Points on a hilly landscape, in no order, each with its height.
From any point a ball rolls to the lowest of the 2 points nearest to it. It stops when none of these is lower. Distance is the straight distance between rows; heights are no part of it.
Z148 height 624: [  1  31   5 -10 -14  -6  50  25  -2  18 -25 -33  -3   3 -10 -72   0  30
  12  28  30  -8  -9 -29 -15   8]
Z965 height 884: [-34 -11 -28   1  11  28  35  -4 -12   8   2   1   3  -5 -79  18 -32  46
  55   6 -16 -30  17 -15 -11   4]
Z685 height 728: [-14 -42   6   9 -10  30 -54 -16  -1 -21  60  56 -13   3  27  28   3 -28
 -42  12  -9  17  -6 -45  28 -18]
Z346 height 317: [  0 -13  -6   8   6  -9 -19 -19   0  17  -1  39 -20 -20  35  25 -22 -32
  -2 -24 -32  44  39  49   7  26]
Z682 height 647: [ 42  21 -63   5  10  -7  27  -2   5  33 -43 -13  28  21   4 -41  19   5
  43   8   5 -12  24   5   4   4]
Z34 height 600: [ 17  20 -22 -15 -21 -38  21  10  40  22 -12 -42  23   0 -13 -25  24  43
  10   6   0 -47 -28 -13  -2 -37]
Z90 height 902: [-30  -3   6  27  -8  -8  14  -4  -2  -3 -19 -13  41 -21 -24  42   4  -5
  32 -63 -12 -12  59  36  -1  17]
Z19 height 578: [ 14  15 -10 -34 -15 -19  -7  25  12  -5  -8 -41  20   7 -11  13  41  27
   5  12  20 -33 -58 -12   4 -42]
Z213 height 810: [ 29 -15  21  -2 -17 -17 -18 -63  19 -12   5 -15 -51  23 -29 -20 -14  20
 -30 -29 -16 -10 -33  26  -4 -36]
Z433 height 569: [ -4  -3 -34   1   4  -5 -15  18 -16  12 -20  15  41 -20  24  52  27 -34
  26 -19  -2  15  41  36  21  10]
Z31 height 664: [ 11  24  21 -13  -3 -21  18 -18  -8 -13 -46 -56 -27  16 -34 -18  -4  24
   7 -43   9  -8   5  70 -33   1]
Z863 height 180: [-37  19  -8 -10   5   7  34   9 -16  37 -24  15 -12 -21  17 -44 -48   5
  14 -23 -14  32  42  24  -8  27]
Z711 height 447: [  4 -52  32  61   5  25 -54 -15  22 -36  55  49  39   8 -24  12 -14 -20
  -1 -27 -13 -21   1 -38  21   7]
Z831 height 474: [-15 -43  32  20   9  15 -26 -26  11 -32  59  41 -12  -2 -43  -2 -31  21
   0 -11 -10 -15   0 -36 -10   9]
Z516 height 768: [-37   0  35  13  12  29 -14  18 -38 -60  26 -17  24   2 -62  54  15   0
   6 -19  43 -38 -31 -20   3 -20]
Z189 height 705: [-56  16  36 -26 -44 -15  17  27  -2  15   4 -34  -4 -22  17 -12  -4  20
 -35   9   4  16 -32 -27   1 -19]
Z294 height 648: [ 20  23  18 -17   3  -2  30 -13  -5   0 -33 -32 -41  14 -11 -50 -18  27
  -3 -14   6  10   5  38 -35  17]
Z131 height 340: [-29 -10  30  32  28  12  24  -3 -42 -13 -11 -24  15  -3 -32  -5 -19   1
  18 -33  13 -18  34  14 -24  34]
Z883 height 505: [-39 -18   8  25  -4  28 -25  -2   1 -14  39  36  27 -26   1  63 -17 -28
   6 -10 -26   2  30 -30  23  11]
Z338 height 590: [ 22 -19 -36 -33  -2  -5 -54   9   4 -11   8  18 -17  10 -40  38  37   7
   3  10   7  -7 -44  28  -6 -30]
Z291 height 430: [  9 -22   8  -4  21  31 -27  13 -21 -24  22  20  -8  12 -86  26  -9  21
  27 -11   7 -32 -23  21 -25  23]
Z281 height 404: [ 28  16 -13 -29 -25  -4 -14  -1   0   4 -17  -6 -60  26  26  18   6  -4
 -45  30  17  17 -71  32  -4 -44]
Z463 height 305: [ 18  27  -8  -2  16  24  -2   6 -20   3   5   1  -4  17  64  14   6 -47
 -13  47  13  22 -19 -19  20 -18]
Z567 height 843: [ 29  17 -46 -13   0  -2  33  -1  22  29 -12   0 -24  19 -14 -18   3  18
  23  36 -24 -40   1 -13   5 -11]
Z642 height 655: [ 38 -24 -22  13  14  12 -43  -5  12 -15  21  43  18   2  -5  41  15 -21
  22   0 -14 -13   2   6  13  11]
Z964 height 759: [ -2 -25  25  26   2   1 -29 -27 -21 -20   9   4   2  10  15  39  -3 -48
 -32 -28   2  15   8  29  12  -5]
Z761 height 304: [ 18  -5  20  26  22  43 -21 -26 -24 -41  36   1 -23  45 -22  19 -14  -4
  -1  21   3 -28 -18 -32   6  -3]
Z810 height 287: [  3   3 -38 -15 -14 -25 -13 -12  16  29 -29  15 -21 -19  29  43  -1 -25
   1 -34 -27  36  19  73  10  -1]
Z7 height 485: [-36   7  17 -27 -35 -27   6  -6  37  29   3   1 -20 -31  42 -22 -32   3
 -52 -16 -14  37   9   7  12 -24]
Z102 height 353: [ -9  33 -13  32  19  16  60 -39 -23  14 -30 -42 -22  27   4 -11 -42 -11
  17 -28 -14 -14  37  31   3   9]
Z383 height 200: [ 23  31 -16   6  -1 -45  24   9  10  24 -19 -30  28 -11  81   3  18 -25
 -23  19  17  12 -52   0  12 -66]
Z358 height 803: [ 13 -37  15  13 -16  -8 -29 -50  35  -7  23  15 -20  -6 -24   1 -21   5
 -23 -36 -32  -6  -1  18   8 -17]
Z317 height 672: [ 21  16 -24  30   5   3  29 -21  18   0 -12 -46  43  37 -31 -33  13  18
  46  -1   8 -49  20 -34   8  -4]
Z426 height 739: [  7  -8  33  -8   0  19 -26  15 -10 -40  42  15 -17  16  26  -5   6 -17
 -30  48  23  10 -33 -74   6 -14]
Z583 height 742: [  7  -4  12  23  29  14  -1   7 -46 -35 -17 -31  18  18 -30  56  25 -37
  -2 -40  38 -31  -1  51   0   5]
Z129 height 711: [-46  14  28 -15 -45 -28  15  -2  35  11  19 -28  -8 -22  26 -10  -2  12
 -62   8  -6   3 -27 -37  27 -55]
Z523 height 518: [-28  -1 -30  10 -14  17 -14   8   6  -2  41  30  18  -9   5  60   4  -7
  12  16 -21 -14   6 -43  33 -21]
Z997 height 740: [ -1 -26  27   3  24  12 -13 -13 -14   5  28  49 -26  -6  17 -29 -32  -9
  -3   9 -15  28  25 -13 -12  45]
Z284 height 745: [ 13 -55  20  21  18  10 -49 -18  -5  -9  37  63  -9  -2  -5   1 -22 -23
  -7 -10 -14  25  13   1  -7  48]
Z554 height 434: [  8 -50  24  26  -8  -4 -63 -14   8 -38  36  26  30   9  -3  20  17 -31
 -26 -21   3  -3 -14 -17  22 -17]
Z748 height 460: [ -2 -28  25  54   9  14 -22 -27  12 -28  39  23  12   3 -47  27 -35   1
  10 -39 -20 -33   6  -8  15   9]
Z95 height 472: [-56 -11   8 -19 -27 -11   8 -25  22  21   4  25 -43 -35  19  29 -37  -5
 -46 -25 -36  44  12  29  12 -14]
Z505 height 696: [-51  15  57 -14 -20   0  31  27 -35 -19  -8 -42  -3 -19  -8 -12  -6  26
 -20  10  30  11 -19 -23 -27  -3]
Z940 height 86: [ 14   8 -27   1  -8 -23  17 -10  51  35   2  15 -13 -16  15 -28 -11  21
   3 -12 -39  -6  38   0   3  14]
Z770 height 465: [ 28 -26  -3 -18  -2 -18 -29  -7  42   0   6  38  -4 -23 -41 -25   1  40
  20 -31 -20  -2  18  11 -24  42]
Z932 height 528: [ 20 -11 -32 -17  -4 -25 -40   2  13  -1   4  -1  20   1  22  62  48 -13
 -14   8  10   2 -47  13  16 -70]
Z835 height 554: [ 10   7 -13 -13  -6  -9 -26  25  -7 -11  -2 -14  33   0  18  35  46 -14
  -3  15  21  -3 -30 -12  16 -25]
Z143 height 890: [ -7   5 -41  15 -10  20  26 -12  24  12  -1   3  23  -8 -65  28  -4  34
  61 -18 -31 -36  30  -6  -2   6]
Z963 height 527: [ -8  11  27 -46 -10  -2  10  31  -8  -2  -2   8 -40  -5  13 -43  -6  24
 -31  30  29  39 -36  -1 -30  12]
Z631 height 612: [ 42  -2 -38 -17   2   6 -34 -16 -10 -13  -4  -7 -29  39  -8  61  25 -18
  -5  17   9 -18 -61  34   7 -46]
Z808 height 617: [ 12  27 -29 -12  -5 -24  39  45 -13  19 -56 -32  49  -6  35 -50  32   0
  26   9  33  22  -1  17  -8  -6]
Z758 height 757: [-13  -7  38  12 -10   3 -23  11 -18 -63  19 -33  26  11 -23  46  33 -10
 -23  -9  37 -17 -44 -18  13 -32]
Z238 height 718: [-36 -26  30 -10 -46 -29 -27 -17  40  -5  22   6   4 -25  18   6   8   0
 -61 -13  -6  18 -12 -37  25 -47]
Z202 height 265: [ 80  -2  -8  -4  32  14 -17  -3   6 -18  -2  18  -6  37  -4 -35  21   5
  18  31  18 -13 -13  -7 -11  21]
Z705 height 501: [ 18 -22  42 -20 -17 -20 -23  17  28 -16  15  13   0 -10  31 -49  23   3
 -52  21  27  35 -22 -42  -5   2]
Z136 height 534: [  0   3 -36  -5 -17   2 -16  26  36  10  24  17  36 -13  -2  18  30  13
  22  21  -8 -37   7 -57  17 -17]
Z898 height 572: [  3  -8 -30 -40 -15  -2 -48  39   1  -2  10  25   4  -5  -6  36  40   7
  -1  31  17   1 -31 -16   6  -3]
Z946 height 263: [ 20  -4 -13  29  14  14  -2 -23  13   8   7   8  34   3   6 -31   3  -1
  33  -4 -17 -12  56 -32   3  35]
Z878 height 479: [  4 -42  29 -16  -6 -24 -54   9  23 -15   6  30  19 -22 -22 -27  23  27
 -13 -23  10  21   4   4 -29  40]
Z108 height 586: [ 17 -12 -43 -20   5 -11 -38  33  11  21 -12  24  42 -11   7  21  46  -6
  32   3   8   3  16  11   4  14]
Z703 height 382: [-15  29  19  14  36  36  45 -16 -53  -9 -28 -30 -33  19  -4  -3 -31 -19
   0  -6  12   9  24  30 -19  21]
Z410 height 529: [-16  -5  14 -29 -15 -12 -22   3  -5   3   0   9 -23 -18  31   2   8 -16
 -36  -2   8  44  -8  21   0  -1]
Z434 height 342: [ -4  -7 -33   5  -5   3   5  -9  23  25 -17  43  -8 -37   2  20 -13  -8
  34 -21 -41  34  55  40  -9  41]
Z958 height 632: [ 37  20 -46 -11  11 -18  27   8  10  22 -69 -24  23   7  40 -63  16   7
  30 -26  14  10  23  42  -7  -5]
Z445 height 733: [-29 -15  42  24  17   6   4 -41  -6  11  29  26 -30 -12  12  -1 -54  -6
 -22 -16 -35  22  34   3  -2  20]
Z789 height 441: [ 42  19 -20  -2  -6 -16  11 -15  12   5 -12 -20 -33  24  42   7   5 -10
 -39  45   4 -12 -74  -2  14 -82]
Z61 height 362: [-12 -30 -28  12 -14  18   0   4  51   9   6  38  20 -59 -13  47   6  -3
  48 -24 -47  13  45  16  -8  35]
Z113 height 686: [-10  26  46   2 -26  -2  35  41 -34 -35 -38 -59  20   8   4  -8  16   8
  -6   1  44   7 -17  -9 -20 -10]
Z886 height 656: [ 25  20  -5  17   9 -17  11   5   9  -3 -24 -49  66  15   7 -24  34  13
  27  -3  20 -38   2 -29   2 -30]
Z975 height 408: [ -9  18  -5 -38  -7 -21 -10  45 -29  -7 -45 -31  -2  -2  12  35  41 -16
  -9   6  38  20 -39  43  -7 -19]
Z362 height 636: [ 31  24  12  12   2 -37  16  19   3 -10 -42 -58  57   0  49 -33  34   4
   9   7  34  -6 -17 -22  -8 -35]
Z617 height 199: [ 11  28  13   7  19  30  36 -45 -12  -9  -2 -35 -52  39 -48  -8 -35  31
  12  12 -12 -36 -23   9 -14 -10]
Z724 height 734: [ 17 -24   8   3  11  12 -42   0  19 -24  47  39  -1   5  15  -5  16 -17
 -17  28  -1  -3 -14 -49  14   5]
Z481 height 498: [-27  30  25 -16 -20 -25  22  12  19  17  -8 -24   5 -21  57 -61  -7   0
 -40  -8  12  33  -2  -3   1 -13]
Z744 height 255: [ 22  48 -21   3  -3 -23  46   3  -2  36 -47 -50  17   5  70 -19   3 -22
   2   8   8   5 -25  33  16 -55]
Z186 height 707: [-55   0  27  25  13  20  18  -8 -31 -20  19 -26  29  -5 -29  22 -25  10
  13  -5   5 -28  13 -46   6  -2]
Z769 height 214: [ 61 -16   3   1  30  21 -39  -4 -30 -27   5  13 -19  40 -19  15  24 -21
   9  17  20 -11 -22  28  -7  29]
Z560 height 821: [ 27  16  23  -6 -13 -18   4 -41  19 -14  -8 -55 -28  25 -25 -15  -1  38
 -13 -18  -4 -30 -38   4  -8 -43]
Z951 height 879: [-33 -28   1  -5  30  29  36 -22   5  10  29  24 -24  -4 -54  -3 -51  49
  39   7 -31 -24  27 -34 -14  11]
Z429 height 375: [  8  18 -40 -45   2 -15  -5  42 -15  24 -31  -3   1  -2   9   7  37  -1
  16  22  19  16 -26  33  -3  -2]
Z687 height 126: [-23   1 -27 -15 -16 -16  37   3  41  36 -12  14  -2 -41 -25 -14 -23  41
  30  -6 -39  -2  40   6 -20  17]
Z719 height 417: [ -5 -29  34  16   4  -2 -51  23  -3 -35  25  21  73 -12 -14  25  38 -27
   1 -19  22  -8  -5 -32  16   9]
Z62 height 370: [ 40   7   6 -22   6  30  -2  39 -35 -30 -26 -13   5  27 -24   1  39  14
  24  43  50   2 -32 -15 -25  24]
Z968 height 896: [-19  -9  -2  31 -15   0   8 -17  28  -8 -10 -10  41 -20 -57  29  -8  28
  50 -59 -39 -27  41  21  -5  16]
Z973 height 589: [ 44  26 -18   9  19 -15  16 -34  19  19 -22 -17  -5  20  42 -46  -6  -1
   5  -2 -14 -12  15   5   9 -15]
Z124 height 541: [-20 -22  -2 -30 -25 -35 -40  27   1   5  -4  23  18 -41  25  27  30 -18
 -21 -16  11  45   2  26   2  -8]
Z762 height 558: [ 32 -20 -14  -1   1 -33 -40 -32  38  -8   7  -3  25   3  -3  38  36   1
  -9 -26  -6 -21 -26   8   5 -63]
Z643 height 542: [-46  -4  36 -35  11   9  13  16 -35  -2   7   0 -50 -17 -17 -16 -33  37
 -10  25  23  31 -29   3 -35  16]
Z104 height 618: [ 28  43  11  15  -8 -24  54  27  15   4 -33 -38  34   0  69 -54   7  -8
  -8  29  19  -6 -25 -31  14 -33]
Z193 height 313: [  3  13 -36 -17  19  32   5  11 -30  21  -2  33 -34   6  -1  36  -5 -27
  18  27  -9  21  20  25   3  31]
Z482 height 766: [  8 -33  38  20 -10 -18 -32 -46 -10 -16 -16  -2 -20  10  10  21  -1 -38
 -64 -39  12  29   0  73   0 -11]
Z323 height 594: [  6 -15  59  46   7  -7 -19 -27   5 -18   4 -16  31  -4  36 -31  -5 -19
 -23 -29   5  10  34 -19   8  16]
Z577 height 270: [ 12  19  10   9  17  27  10 -17 -11   6   7   1 -34  19  46 -13 -26 -23
 -21  20  -6  20   0  -7   9   0]
Z693 height 259: [  0   9   8   3  15  33   5 -27 -26 -22  11 -16 -54  34 -37  40 -16   2
  -5   3  -1 -25 -29  14  -1 -16]
Z366 height 552: [ 14   8 -22  13  -5   5  -5 -18  37   4  17 -10  31   9  -1  25   8  -3
  29 -10 -22 -44  15 -29  29 -26]
Z633 height 399: [ -4 -31   0  13   1   8 -44  21  14 -12  30  52  64 -24  -2  15  18 -11
  19  -9  -1   6  32 -38  13  33]
Z217 height 874: [-13 -10  -5  -6   0  13   9 -20  24  11  28  32 -36 -12 -15   3 -32  29
  -3  10 -40  -7  21 -26  -3  11]
Z707 height 215: [ -2  -1 -13 -10   4  -4  28  14  14  21 -13  18   6  -9 -17 -88  -2  39
  33   3   5   9  47 -31 -23  56]
Z839 height 369: [ -8   6  51  20  20  24  47   5 -55 -34 -27 -36  -9  16 -19  -9 -20   8
  10  -4  42   0  22   1 -36  21]
Z394 height 604: [-23  26   5 -20 -31 -39  30  50   3  20 -38 -47  56 -29  32 -33  35  19
  12  -5  26   9  -9   3  -6 -16]
Z837 height 783: [-18 -13  44  -6   6 -17   1 -14 -30 -12 -21  -4 -32  -3 -20 -12 -33  17
 -13 -35   1  18   8  61 -36  29]
Z892 height 865: [ 13   7 -45 -10  -1   2   6  42  23  24  21  30 -10   1 -10 -35  11  19
  -3  62  -8 -27  -3 -53  10  10]
Z273 height 344: [ 25   3 -53 -31  19   3 -25  30 -14  22 -15  31 -16   6  29  27  29 -30
  16  40   9  32  -9  33   3  21]
Z582 height 236: [-11  42 -18 -24  10  14  39  14  -2  48  -5  12 -39   8  36 -33 -35  -9
 -12  25 -11  27   3  25   5  15]
Z172 height 131: [ 37  -2 -40  -5  10 -30  -7 -20  61  33   0  21 -26  -8  47 -17  -4  -3
 -20  13 -37   1  18  -1  19 -19]
Z562 height 456: [-67   7  -4 -37 -40 -17   4   1  -4  24   0  -7 -33 -31  -2  45 -12   4
 -30 -14 -15  29 -27  40   3 -25]
Z664 height 237: [  9   7 -20  20  14   9  33 -25   6  22 -14   5  13   1   7 -74 -22  11
  32 -22 -15  -3  67 -12 -11  37]
Z330 height 861: [  1  13 -58 -27 -15   1  18  60  -2  32   8  14  14   3   4  -1  42   2
  19  70   4 -21 -11 -45  19  -2]
Z137 height 713: [  0 -14   2   0   5  -4 -35  31 -13 -34  -4 -10  57  -1 -66  48  42 -11
  28 -39  34 -36 -14  20  11   6]
Z925 height 435: [-43  19  -9 -51 -35 -33   4  39 -16  17 -27 -25 -15 -20   6  31  19   7
 -18   9  11  25 -42  45  -1 -26]
Z822 height 178: [ 53  24 -48 -18  17 -10   8  -1  43  37  -7  21 -50  17  26 -48  -7  10
 -14  31 -24  -3  -8  15   1   7]
Z680 height 666: [ 44 -15 -15  36  26  31 -49  10   5 -28  19  38  43  20 -44  29  17 -24
  40 -11  -5 -44  -1  -8  20  18]
Z450 height 213: [-20  24 -10 -26  -5 -18  18  16 -13  20 -32  -8  -2 -12  27 -27   1   6
  -5 -11   6  29  15  39 -13  24]
Z357 height 684: [ 10   4   5   2   7 -15  -3  -9 -14 -14 -28 -39  17  13 -60  11  12  14
  28 -52  11 -31  11  51 -23  13]
Z807 height 315: [  3 -11   9 -10  17  11 -13  19  -8  -7  24  16  25  -3 -16 -32  19  14
  22  13  19   0  22 -46 -15  35]
Z570 height 316: [-21 -25  28  15  19   3  -1 -12 -17 -10   5  14  21 -13 -24 -10 -22   4
  25 -28 -10   7  52  -3 -13  48]
Z12 height 849: [ -8  19 -62 -11 -18   2  34  21  16  43  -9  14  -5 -13 -17  24  -4  11
  29  19 -36 -19  12   5  17   1]
Z730 height 308: [ 62  17  -7 -19   8   6   7   8  11 -13 -13 -18 -18  29 -28 -46  22  39
  19  27  15 -22 -32 -21 -26   9]
Z384 height 371: [ 13  34  11 -21 -10   1  20  13 -21  -2 -28 -31 -36  16  35   7   2 -17
 -31  17  29  25 -35  28   7 -27]
Z725 height 557: [-78  -5  14 -40  -1  -4  32  33 -33  14 -10   5 -18 -30 -17  20 -19  26
  -4   6  10  38   6  13 -26  17]
Z812 height 155: [-28  21 -41 -15 -10  -9  62   7  29  51 -21  21 -26 -30   3 -44 -40  23
  10  -6 -36  16  37  29 -14  17]
Z692 height 290: [ 21 -19   1  26  29   5 -15  10 -19  -6   0  26  36   7   1 -28  13  -8
  26  -6  10   6  49  -4 -10  65]
Z897 height 568: [-59 -12 -15 -29   8   0  20  29 -32  21 -23  29   5 -37 -27  -2 -18  21
  30   0   0  27  42  26 -28  44]
Z494 height 341: [ -9   3   9 -19   4  28  16  32 -41 -11  -5  -7   4  15 -23 -18  14  17
  22  40  32  -2  -3 -43 -18  21]
Z107 height 869: [  6   8  -7 -15   1   0  -6   8  24  12  25  28 -32  -2  17 -37  -9  13
 -21  36 -15  -3   6 -39  -5  14]
Z329 height 556: [-22 -29  44 -20   4  12 -18   2 -39 -31  18  14 -46  -4  -5   1 -13  -3
 -33  18  24  36 -19  -6 -22  17]
Z293 height 473: [ 16  22 -39  -4 -14   0  16 -14  -3  11   2 -27 -32  39  15  46   9 -15
  -7  42 -14 -32 -66  -1  30 -66]
Z507 height 490: [  3 -41  30 -28 -16 -21 -56  21   9 -28  25  20  18 -15  -2 -15  34   5
 -23  -1  34  21 -29 -17 -14  -2]
Z565 height 795: [ 16 -40  50  47   1 -15 -34 -38   7 -13   6  21  -8   5  -5 -28 -29 -19
 -29 -44 -12  12  18  26 -14  35]
Z650 height 592: [-42   5   4 -20 -28 -32   2  36   3   5 -18 -19  54 -33  -1   0  33  16
  12 -25  10   4  15  -4  -4   8]
Z421 height 729: [ 21 -10  -9 -16  19  -8 -22  28 -21 -33 -17 -18  29  16 -21  48  43 -17
  10 -13  40 -12 -18  46  -1   0]
Z440 height 723: [-24 -19  30  14 -26   4 -25 -24  25 -20  55   8   7  -5  29  12   5 -28
 -46  12  -4   0 -11 -60  32 -41]
Z97 height 212: [ 30  33 -37 -26  18   9  36  12   5  42 -12  26 -55   9  15 -66 -19  13
  -2  26   5  29  10  23 -15  30]
Z537 height 725: [-43   7  20  11  15   9  36 -52 -15  12   5  -3 -45  -4  11   4 -68   6
 -16 -18 -42   4  20  12   2  -6]
Z732 height 837: [-23  23 -17 -16 -17 -13  34   3  25  26  15 -12 -21  -5 -17 -19 -11  36
  -7  22 -33 -39 -15 -28   7 -19]
Z194 height 856: [ -3  15 -67   2  -6   6  39  33  -9  26 -11   7  22  10   4 -22  14 -18
  37  51   2  -8  25 -41  25  13]
Z998 height 279: [-20  36 -34   0  -3  15  42  23 -32  31 -37 -15   1  13  24   8  -6 -23
  13  24   2  16  11  24  14   4]
Z101 height 752: [  2 -21  23  36  14  10 -21 -13 -22 -29  13  -4   7  13 -40  45  -1 -31
 -14 -49  18 -23   2  33  -1   3]
Z881 height 606: [ 20  39 -18   2  -1 -18  42   6  27  36  -4 -21  -6   3  42 -45  -7  -2
  -6  34  -5  -7 -16 -18  16 -24]
Z893 height 613: [ 16  25 -19 -30 -29 -40  36  47  23  27 -25 -33  17  -9  12 -63  23  34
   7  28  15 -22 -33 -13 -19 -21]
Z451 height 298: [ 14  15   0  31  39  35   3 -31 -26  17  15  23 -32  21  53   3 -27 -58
  -9  14 -13  31  34   2  25  26]
Z413 height 450: [ 18 -36   7   6   1  -2 -43   7   6 -20  11  33  17 -12 -71  -2   4  27
  32 -34   1 -16   3  19 -22  40]
Z114 height 570: [ 17  19  -7  33   2 -11   5 -46  31  10   1 -25   4  14  24  -4 -15   3
   5 -15 -34 -32  17 -15  19 -22]
Z644 height 717: [-46  10  34  20  11  19  25 -27 -27  -9  14 -30 -17   2  -1   3 -34  -2
 -17 -11 -11  -5  12 -18  -1  -4]
Z455 height 294: [-11  50  -4  18  -4  -4  52 -16  -6  23 -40 -57  13  18  48 -24  -9 -18
   4 -16  -5  -7   8  28  17 -24]
Z70 height 257: [-13  47 -21   3   7  14  58  21 -26  46 -15  -6 -13  10  66 -27 -19 -41
  -7  34   2  19  -2   4  24  -2]
Z55 height 323: [  0  -7 -15  28  49  50  14 -20 -33  15  20  43 -11  10  22   3 -29 -22
  20  20  -9  16  49 -16  10  45]
Z529 height 336: [  9  -4  22  33  33  46  -3 -22 -24 -19  43  24 -11  29   9 -11 -33 -17
   6  38  -2 -10  11 -66  12  21]
Z333 height 254: [ 39 -21  -3  10  35  35 -31 -21 -30 -15  18  41 -52  43 -11  10 -24 -18
   9  23   0   0 -16  16 -12  37]
Z999 height 579: [-46 -14  10 -23 -15 -21 -10  27  -3   2  -6  16  27 -44 -15  14   8  27
  19 -33  -3  27  32  25 -27  31]
Z382 height 685: [-11  28 -12  33  -5  16  37 -27  12   6   5 -54  27  24 -28  -2  -4  30
  29  -3 -17 -63   6 -51  19 -27]
Z873 height 637: [ 54 -11 -44   4  31  12 -53 -17   0 -10   8  25   3  28   2  62  25 -34
  11  12  -4 -16 -29  22  22 -26]
Z96 height 697: [-41  25 -16  27   5  31  40 -14 -24   6   2 -39  11  21 -32  23 -26   6
  24   8 -13 -30  20 -35  12 -13]
Z115 height 514: [  3  -3  18 -41 -18  -9 -17  25  -3  -9   9   6 -30  -7  24  -6  14  -7
 -40  39  27  36 -44 -20  -3 -14]
Z698 height 566: [-12 -50  66  18  14  11 -19 -16 -35 -30   8  28 -35   1  -1 -18 -41 -19
 -54  -7  23  50  -5  23 -20  29]
Z289 height 499: [ -7   7 -45 -10 -20  -7 -22   3  11   8  11   0 -17   9  16  68  21 -17
 -19  31 -18  -9 -52  -4  38 -67]
Z444 height 790: [-21 -41  63  33  -4 -31  -3 -33  -3 -16  -4   3  -9 -10 -18 -28 -39  15
 -26 -59   1  26  20  43 -25  33]
Z857 height 405: [ 23  -5  -8 -29  10  19 -22  24 -25 -27   6  -1 -10  22 -63  11  26  25
  28  20  26 -22 -31  14 -27  19]
Z890 height 831: [-15  13  19  -9 -27 -25  21 -28  45  11   8 -36 -27  -6 -23 -27 -12  55
 -18  -9 -18 -28 -17 -25  -7 -25]
Z662 height 605: [  3   2  38  27   2 -11 -14 -23   9 -21  13 -37  34   5  -6  -8   8   4
  -4 -27   2 -24   6 -19   2  -6]
Z454 height 494: [-30 -36  -2  21 -13  29  -3 -10  41  -1  51  53  14 -45  -4  42 -12   3
  14  -5 -45   6  32 -40  10  11]
Z285 height 249: [-10  16 -37 -12  -3 -21   2   4  -8  26 -46  -8  -1 -12   8  14   9   0
  26 -35 -15  15  31  66  -7  20]
Z195 height 775: [ -2  -8  22   9  -7 -27  -7 -41  -2  -1 -25 -19 -26   2 -15   5 -14  -9
 -26 -61 -11  10  12  72 -18   3]
Z414 height 585: [ 18 -28  71  22  -3  -9 -25 -28  11 -26   6   8  -7   4  43 -52  -7 -29
 -57 -15  15  32   0 -18   1   5]
Z386 height 799: [ 22 -60  40  39 -20 -14 -47 -44  18 -11  20  43  -5   6   6 -18  -8 -16
 -53 -36  -9  16  -6  10   6  -4]
Z953 height 324: [-19  28 -23  23  -8 -11  43 -24  -4  18 -45 -50  23   0  11 -15  -7   3
  20 -42 -18 -15  47  34  11  -5]
Z743 height 486: [-13 -42  16  21 -13   7 -31 -18  39 -12  53  49  -3 -20  -6   9 -26  -1
 -18  -6 -38   6  15 -49  13  -3]
Z679 height 584: [ 47 -15   5  20  16 -22 -42 -15  15 -18   0 -15  32  13  -8   2  25  -3
   9 -30   9 -20  -7  20   2 -12]
Z917 height 853: [ -8  17 -65 -12 -18  -9  34  43  25  52  -8  24  24 -28  13 -12  12  -7
  32  33 -33  -7  24 -23  17  10]
Z26 height 635: [ 23  49  21 -20  -9  15  55  19  -6   1 -29 -27 -42  13  15 -61 -30  28
 -12  18  15  16 -16  -1 -23   0]
Z280 height 337: [ -3  35   1 -13 -11   0   3  33 -25   1 -17 -21  -2  -3  78  29   9 -46
 -31  41  24  32 -39   2  22 -41]
Z506 height 673: [ -6  24  17   4  -6  12  25  16 -18 -25 -21 -64  44  12 -17  -6  24   9
  13   8  32 -21  -8 -34   0 -11]
Z91 height 345: [  8 -22  -6  35  41  52 -12  -7 -30  -8  44  54  -1  15 -13  10 -28 -10
  29  22 -17 -14  29 -37   3  40]
Z868 height 286: [ -6 -24 -11   3  38  40 -12 -19 -46  -1  19  52 -49  12 -16  45 -37 -30
   6  20 -10  21  12  33  -2  35]
Z672 height 747: [  5  -2  50   9  -9  12 -14  13 -22 -51  14 -24  10   2   8   5  19 -13
 -19  20  41  -2 -30 -45   4 -11]
Z841 height 260: [ 34  22 -15 -14   2  20  12 -14   8  -4   1 -36 -40  40 -58 -12  -1  47
  14  23  -2 -52 -44  -8 -24 -14]
Z50 height 575: [-21 -24  67   7   6  13 -10 -22 -13 -13  25  18 -32 -12  36 -32 -36 -27
 -67   4  11  57  -1 -13  -6   7]
Z731 height 381: [-15 -18 -25   6   8  18  -7  20   3  -2  10  38  39 -32 -28  29   9  -9
  42 -11 -21   9  48 -10  -7  45]
Z952 height 700: [-16   7  11  11  -3  -1  -3   5 -10 -29  -1 -44  39  -3 -69  44  22  12
  25 -51  12 -46  -4  23   5 -14]
Z488 height 253: [ 13   6  -1  -1 -18 -40  -6   0  35   8   9 -20  28 -11  62  -5  22 -12
 -45  29  11  -2 -47 -35  18 -71]
Z982 height 555: [-33   0 -30 -22 -22 -25 -11  32  14  26 -10  25  23 -47  44  54  21 -25
   4  -5 -18  41  21  24  16   6]

Where does a ball stop that starts at each point below?
Z114: Z940
Z633: Z940
Z507: Z707
Z758: Z940
Z481: Z769
Z958: Z115
Z284: Z940
